Points, in no order, along strands that fork, close into loops and pass close to each other.
Points whose rows are less than 80.8 apart are linked; no others are. Some points are linked to none.
k410: [-13  -4 -55  -8  15   6  20  46  21  17   6   9 -23  -4 -13  25 -16  28
 -13  57]
k527: [-16  -9  -4  44 -20 -56 -12 -26  34   9  14  -4   0   7  -1 -17   5   8
  18  -1]
k924: [  4 -12  -4  18   5   2   2 -32  32  13   0   5  11  10   6   5  -3 -31
  51  20]
k774: [-11  -1  43  10 -21 -65 -28 -14 -22  24  -9  20  29   7  12 -14  20  26
 -15 -12]
k834: [-10  -5 -11  -7  -7  43  -7  24 -11 -21 -27 -17  13  17   9  -4  -8  -9
  20  39]
k504: [  5   7 -20   1  18   4 -14  14   1  22   3 -23  15 -31 -26  16  21  13
 -23   2]
k360: [ 13   8  -3   7 -26   1 -25  -6 -51  16  12 -12  43  -2  -9   7  -8 -28
  -5  -7]
k583: [-49  12 -17 -15  10 -35 -26  -9   6 -27  -2 -13  39 -26  37 -12   5  -2
 -12   0]
k565: [-28  -5  18 -15 -10 -58 -21   7   0  28 -15  12  21   9  -1   2  15  46
   0  18]
k891: [ 17  -9 -28  28  13  17  30 -25  24  -5  30 -11  -8 -21   0 -13  29 -39
  -2 -34]
k688: [-21   2  24   2   1 -35  -3 -27  20  61 -17  32   9  -2 -19  -3  26  39
 -18  25]
k397: [-20   8  35 -18  -7  19  12  -3  -5 -26  30 -41  15  25  27  21  19  14
   1  -3]
k421: [-14 -11 -18  17 -15  -3   3 -16  23  15   7 -12   2 -16 -16 -21   1 -41
  44  32]
k853: [  3  11  18   1 -33  -7  12 -10 -31 -26 -12  13 -11  51   5 -11 -48  39
 -18   3]
k892: [  1   0  37   7  -5 -13   3 -21 -30 -10  -3  15  14  46  28   1 -17 -13
 -19 -46]
k223: [-13   6   2  -8  24 -15   4  47 -11 -40 -19 -18   7  -3  21  11 -36  48
   3  15]
k733: [ -6 -22 -24  17  35  15   7   1  30  32  32 -17 -17   6 -19  -2   8 -56
  -7   8]
k876: [-33   5  19 -17  27  -9 -31  48 -27 -26 -24  -5  -2 -20  49   5   2 -53
   0 -36]
k98: [ -4 -12  37  28   4   6  43 -28   8 -42   7 -16  29   6  24 -31  18 -28
  29 -11]
k493: [-15  -7  10  22  -1 -29  11 -36  23  43 -27  41   3 -30 -38 -48   5 -13
   4  23]
k706: [  8 -17 -11 -21  34  59  10   1  -8   1  42   7 -14  -3 -30  32 -17  -6
   7 -23]
k665: [-20   8 -13 -21  21 -11   5 -15  23  43 -18  22   8  -9 -21   8   7  25
 -18  33]
k731: [ 27   3   1  17 -14  17   0  -3  44 -26  -1 -18 -35   3  24  10  10  -2
  57  16]
k923: [ -1  13  15 -12   7 -37 -10 -36 -11  -4 -30  44  18   8  17  -8 -37  25
 -23 -14]
k296: [ 22  -8 -33  26  -7  16  -3  22  -9  45  18  -8 -25  39 -40  20 -12 -13
 -21   8]
k825: [ -9 -24 -40 -15  -5  -7 -48  25   1   4   5   3   5 -16   5   1  23 -13
  -2 -18]
k789: [ -9  21  50 -30 -17   2   2  34 -54  -1  -7 -22  21   0  -1  11  11  19
 -10   2]
k196: [-33  -7 -12  17  -3 -40 -18 -20  18 -16  16 -16  28 -10   9 -18   7  10
   8  -9]
k898: [ -5  -6  31  -1 -47 -23  -5   2 -32  -2 -25   9  -4  29  -6 -23 -11  29
  -3   4]
k44: [  1  -8  26  33   2   9  21 -13   3 -35  25 -36  24  30  22 -10   7   1
   4 -19]
k317: [ 15  19  10  24 -15  -3  17 -13  21  22  49 -31 -32 -11 -27  11  12   9
  -2   2]
k173: [ 19  -7   0  -8  -7  -5  -3 -28  43   8  -1  11 -26  16  15  26  10  -8
  51  15]
k477: [-25   0 -17 -14   3  -9  14  27  16  46  32 -25 -33   5 -45   1  -4 -10
 -11  51]
k53: [  2  19   8 -12  36  18  12  -8  39  13  27 -23   2 -34   7  42  34  22
   4  11]
k58: [-38  18  13 -29  -9  -1  -7  11 -21 -18 -39  -8  24  12  26 -17   3  -4
 -29  14]
k97: [  8  21  29  -6  -7   8  10 -20 -27  18   4  -2  35 -41 -18  -8  39  14
 -43 -25]
k313: [ -4 -20   4 -35  -5  37   6  46 -12 -33   3  -5 -28  -7 -16  -1   2  27
  33  -2]
k357: [  5   1  -9  47 -15   3  17  -8  15 -30  14 -15 -21  30 -16 -14 -47  50
  -7  -1]
k499: [ 19  -7 -22  -8   1  52   2 -14  -2 -20  26 -10  -2  -7  13   5  18 -24
  -5 -37]
k74: [ 12  11  -5   4   7 -24  -1  -4   5  -8 -23  18  -1   5   1   8 -26  58
 -14   2]
k101: [-14 -23 -41 -30   6 -11 -27  35   5  12  28   7 -22 -11 -11  28  17  22
   3  -5]
k450: [ -4  24   0 -27 -14 -26 -16  12  17 -26 -45   1 -10  -4  54   5  -4  11
   9  23]
k312: [ 12  -3 -10  -2   1 -19 -14   7  -2 -31   6   3 -14  -4  10  -1 -22  26
   5 -28]
k564: [ 21 -15 -29 -21  14  32  -6 -14  14  16 -30  36  -8  -5  -6   5  18 -29
   3 -17]
k797: [ 17  24 -10  11   3   1  13 -40  29  32  10  18 -23 -20 -21  18 -45  -9
  28  38]
k333: [-11 -13  -4 -34  -1 -12  -4 -26  16  45 -10  35  -9  -5 -25  12   7  -5
  21  20]
k567: [ 12 -17   4  10   8  27   1 -19 -23   5  17   5  24  48   2  18 -13 -17
  -7 -32]
k226: [ 35   8 -35  20 -20  18 -11  -3 -21  19   6   5   2  23 -18  13 -21  11
 -28  -9]
k203: [ -8   8  31  -9   1  14  12 -14 -43 -21 -10  18   9  43   7  -9 -38  22
 -36 -29]
k48: [-21  19 -20  -3  15  -8 -13  -7  -1 -48   0 -13  31 -45  47 -17   2 -30
  -9 -15]
k189: [  0  11  -2 -50  17  19  -7  17  18 -16 -16  -3  -5 -12  42  28  48  23
  -5   9]
k537: [ -1  25  -7 -48   1   4 -20  35   3 -43 -32   4 -25 -15  60  22  21  15
 -11  10]
k647: [  7  20  -7  43   4  -1  31 -29  29   1  28 -14  -8 -53 -34 -44   4  -3
 -26  -4]
k105: [  7 -11 -26 -41   2   3 -21 -20  27  23 -18  32 -14 -10  13  23  12 -21
  29  10]
k587: [-13 -10 -10  -9   1   6  -7   2  -6   1  34  -7  -2  -4 -24  15 -25   5
  36  10]
k983: [  5  15 -26   9  -6  -9  34  39  16  25 -22   5  -5   1 -25  17 -17  56
 -25  50]
k368: [ 12  29  66  -4 -13 -27   5 -15 -40  12 -19  13  32 -29   5 -15  31  14
 -36 -27]
k408: [-16  -3   3  61  -5   7  20 -23  20  10  14  -7 -13  15 -44 -39 -30   0
  -3  20]
k52: [ 29 -24  -4 -28  16  43 -16  53 -19 -27 -35  24 -24  24  19  16   1  14
   8 -13]
k576: [ -3 -17  27  -3  -4 -21  -1  13 -13  -3  -3  -2   1   5 -30 -15  14  52
 -15 -41]
k100: [  8 -16   3  23 -23 -28   3 -14   8 -40   2   5 -26  19 -11 -28 -24  38
   0 -40]
k34: [-19 -27  17  50  24   3  39  -6   4  14  42 -27  17  -7 -46 -36  15 -35
  -2 -11]
k82: [ -5 -24 -26 -30  34  29  -9  20   8  15  44  17 -33   1 -12  47   2   5
  12  -7]
k989: [-26 -16  -7 -24  20  31  27  -1  45   3  30 -16 -51   4 -23  -7   5 -26
  15  31]
k600: [-11   4  10   4 -17 -37 -24 -45 -22  25 -25  49  39   3   4 -15 -23  -4
  -6  12]
k388: [  6  17 -17  -8 -20  17  -3   3  -7 -11  35 -31  -1   9  13  33  14  23
 -11   3]
k972: [ -4 -29 -46   4  35  -1 -19 -13   6 -19  24  17  27 -33  26   7   4 -44
  17 -35]
k35: [ -9  24  -5 -14   3 -35 -23  33 -20 -32 -37   2  -3 -14  40  13 -45   6
   7  16]
k261: [ 10   4   1 -23  43  26  -7   1  40   0  -1  -1   5 -31  30  34  48   4
  12  -5]
k442: [ 26 -13 -25  -4  19  -2  -6  -1  20  36 -35  31  -7 -24 -26 -12  30 -22
 -21 -35]
k719: [-22  -7 -45 -15   8  35  -2  39   5  -8   2  -3  -1  -6  -3  12 -13  10
  13  55]
k87: [-11 -14  25  -7  22  14 -13  49 -21 -35 -47   5 -16  21  50 -12   7 -61
   1 -36]
k644: [-26   1 -26 -15 -24  16   3 -15  28   5 -13   3 -12  -6 -21 -17 -19 -16
  35  53]
k552: [ 11  12 -13  37  -6  -1  24 -28  28  -3  39 -17 -11 -17 -13 -13  20  -2
 -30 -26]
k376: [ 21  15  24  12 -30   3  12  -6   7 -39  -3 -25 -14 -12   8 -19  -8   0
  45  10]
k328: [ 36  30  -9   6 -12  37   3 -16 -22 -19 -29  -3  23   5  43   1   3 -45
 -30 -14]
k77: [-14  28  56  -2 -18 -50 -13  -9 -35   0 -27  20   8 -16  29 -30   9  26
 -40 -25]
k705: [ -1  -4 -10  -5  44  -7   5 -19   3 -36   4   6  38 -44  48   1  15 -44
  21 -23]
k381: [  1 -16 -15 -22  21  23   6  61 -17 -34  -2   1  -7 -14 -14  11 -26  54
   4  -3]
k723: [ 10  10   9 -20 -12  10 -22  32 -49  20  -2 -18  33   7   3  33   6  -8
  -2   7]
k880: [ 15  -8 -12  -1  -8 -23 -26   6  -7 -13  36 -10  -7  -2   5  24 -34  13
  40 -12]
k500: [ 36  16  28   4 -10  36  22 -15  -1 -24 -23  -9  -1  -3   9  -9   0  -5
  18  -7]
k979: [-11 -18   1  30  46  11  20   6  18  28  37 -26   2   1 -46 -12  -7 -17
 -25  -5]
k367: [ 49  19   5  11 -40  17  10 -13   2  27  22 -11 -37  -1 -25  24  -3 -11
  18   2]
k418: [ 12   2   7  26 -12  19  -1 -27 -29  14  21 -12  43  25   7  15 -13 -32
  13   4]
k680: [ 20 -23  11 -43  -7  42 -12  56 -43 -34 -11  18 -25   2   6  14  -6   3
  33  -6]
k871: [  0   0  23   5  20 -35 -13  23 -18 -36 -11 -14  14 -27  45  -7  23 -36
   7 -52]
k110: [  6  24  45 -14 -28  -1  15   1 -33   9 -14   2  12  -2 -14   0   3  44
  -7  15]
k322: [-14   7 -16  20   5 -26  13  23  17  44   7 -15 -20  18 -37   4   5  27
 -29  45]
k80: [-41  23 -20 -43   8  -4 -28   6 -15 -16  -9  -5  31   0  50  17   7 -15
 -36   8]
k107: [ 13  -9 -15 -20   5  36 -17  26 -21 -23  23 -19 -13   5  19  22  18  18
 -21 -36]
k772: [  0  -4  -2  36  -1  26  30   5  17   0   4 -26 -14  31 -34 -13 -19  18
  -9  18]
k253: [-20 -19  -9 -17 -10  31  13 -20  21  -6  44  -7 -29  17 -20  10 -16 -10
  37  11]
k575: [-12   1   4 -31 -31  -6 -10 -10 -15  -4 -40  18  11  20   3 -22  -1   7
  -8  10]
k715: [ 19  13  11  11  26   1  22 -25  21  50  -7  17 -23 -12 -49  -3 -33 -29
   8  36]
k464: [-19 -13 -24 -15  11  23   6  15  19  35  14 -11 -27   2 -35  -7  14 -48
  -5  39]
k973: [ -6  10  58   2   4 -39   8  11 -19 -34 -15 -13  16 -30  19 -25  12 -12
   3 -37]
k913: [ 51  21  10  16 -19  11  -4  -8 -38  14 -28   9  15  34   4  12 -18   6
 -32 -19]
k730: [ -7  12 -10  19  -6 -38  10  20  10   5 -38  15   2 -16 -27 -12 -19  74
 -21  36]
k685: [ 41   9 -27  15 -13  26  12  23 -10  40  19  -6 -33  -2 -39  34 -26 -10
  10  33]
k26: [ 10  -9   8 -19  18  47 -31  53 -18 -44 -38   9 -12  24  46   1  19 -29
   0  -7]
k116: [ -2 -12  32  65   8  -1  41 -10  20   8  13 -20  -2   1 -39 -48  -2 -18
  13   9]
k677: [  9 -15  11  25 -33 -32  -4 -21  -5 -11  -7   1   6  56  35 -13  11 -23
   7 -33]
k340: [ -1 -16  -4  14  -9 -33  -4 -41   6  30 -28  41  23  -1 -15 -35   8 -13
   4  -5]
k743: [ -2 -26 -29  -9   0 -21 -38   1 -27  -5   5  14  27 -16  22  -8  12 -47
   6 -41]
k714: [ 15   5  17  29   4  -1  37 -43  23  38  -6  32 -28  -8 -39 -46 -12 -30
 -15  14]
k213: [  6 -11   9  22 -28 -37 -11 -31   6  16  21   1  11  33   9   4  29  -3
   2 -20]

A tip is a point with one link. Name the tips that can be reached along the links from each point below, in the order of the rows.
k173 => k97, k442, k644, k500
k189 => k53, k973
k360 => k706
k989 => k834, k797
k317 => k98, k647, k913

A piece is all that can be reached along the links. How many separate loops has the piece of each point below (a circle has one, a figure eight two, a Y none), and how many tips (points with one link)?
k714 => loops 2, tips 2
k552 => loops 0, tips 3
k665 => loops 0, tips 4
k723 => loops 2, tips 1
k26 => loops 0, tips 2

A fork is a point with three links, a tip a point with one. Leave the first point through the second and follow the links. Name the first fork or tip that comes.
k537, k450 => k973
k52, k680 => k53
k706, k82 => k583
k105, k333 => k97
k97, k368 => k105
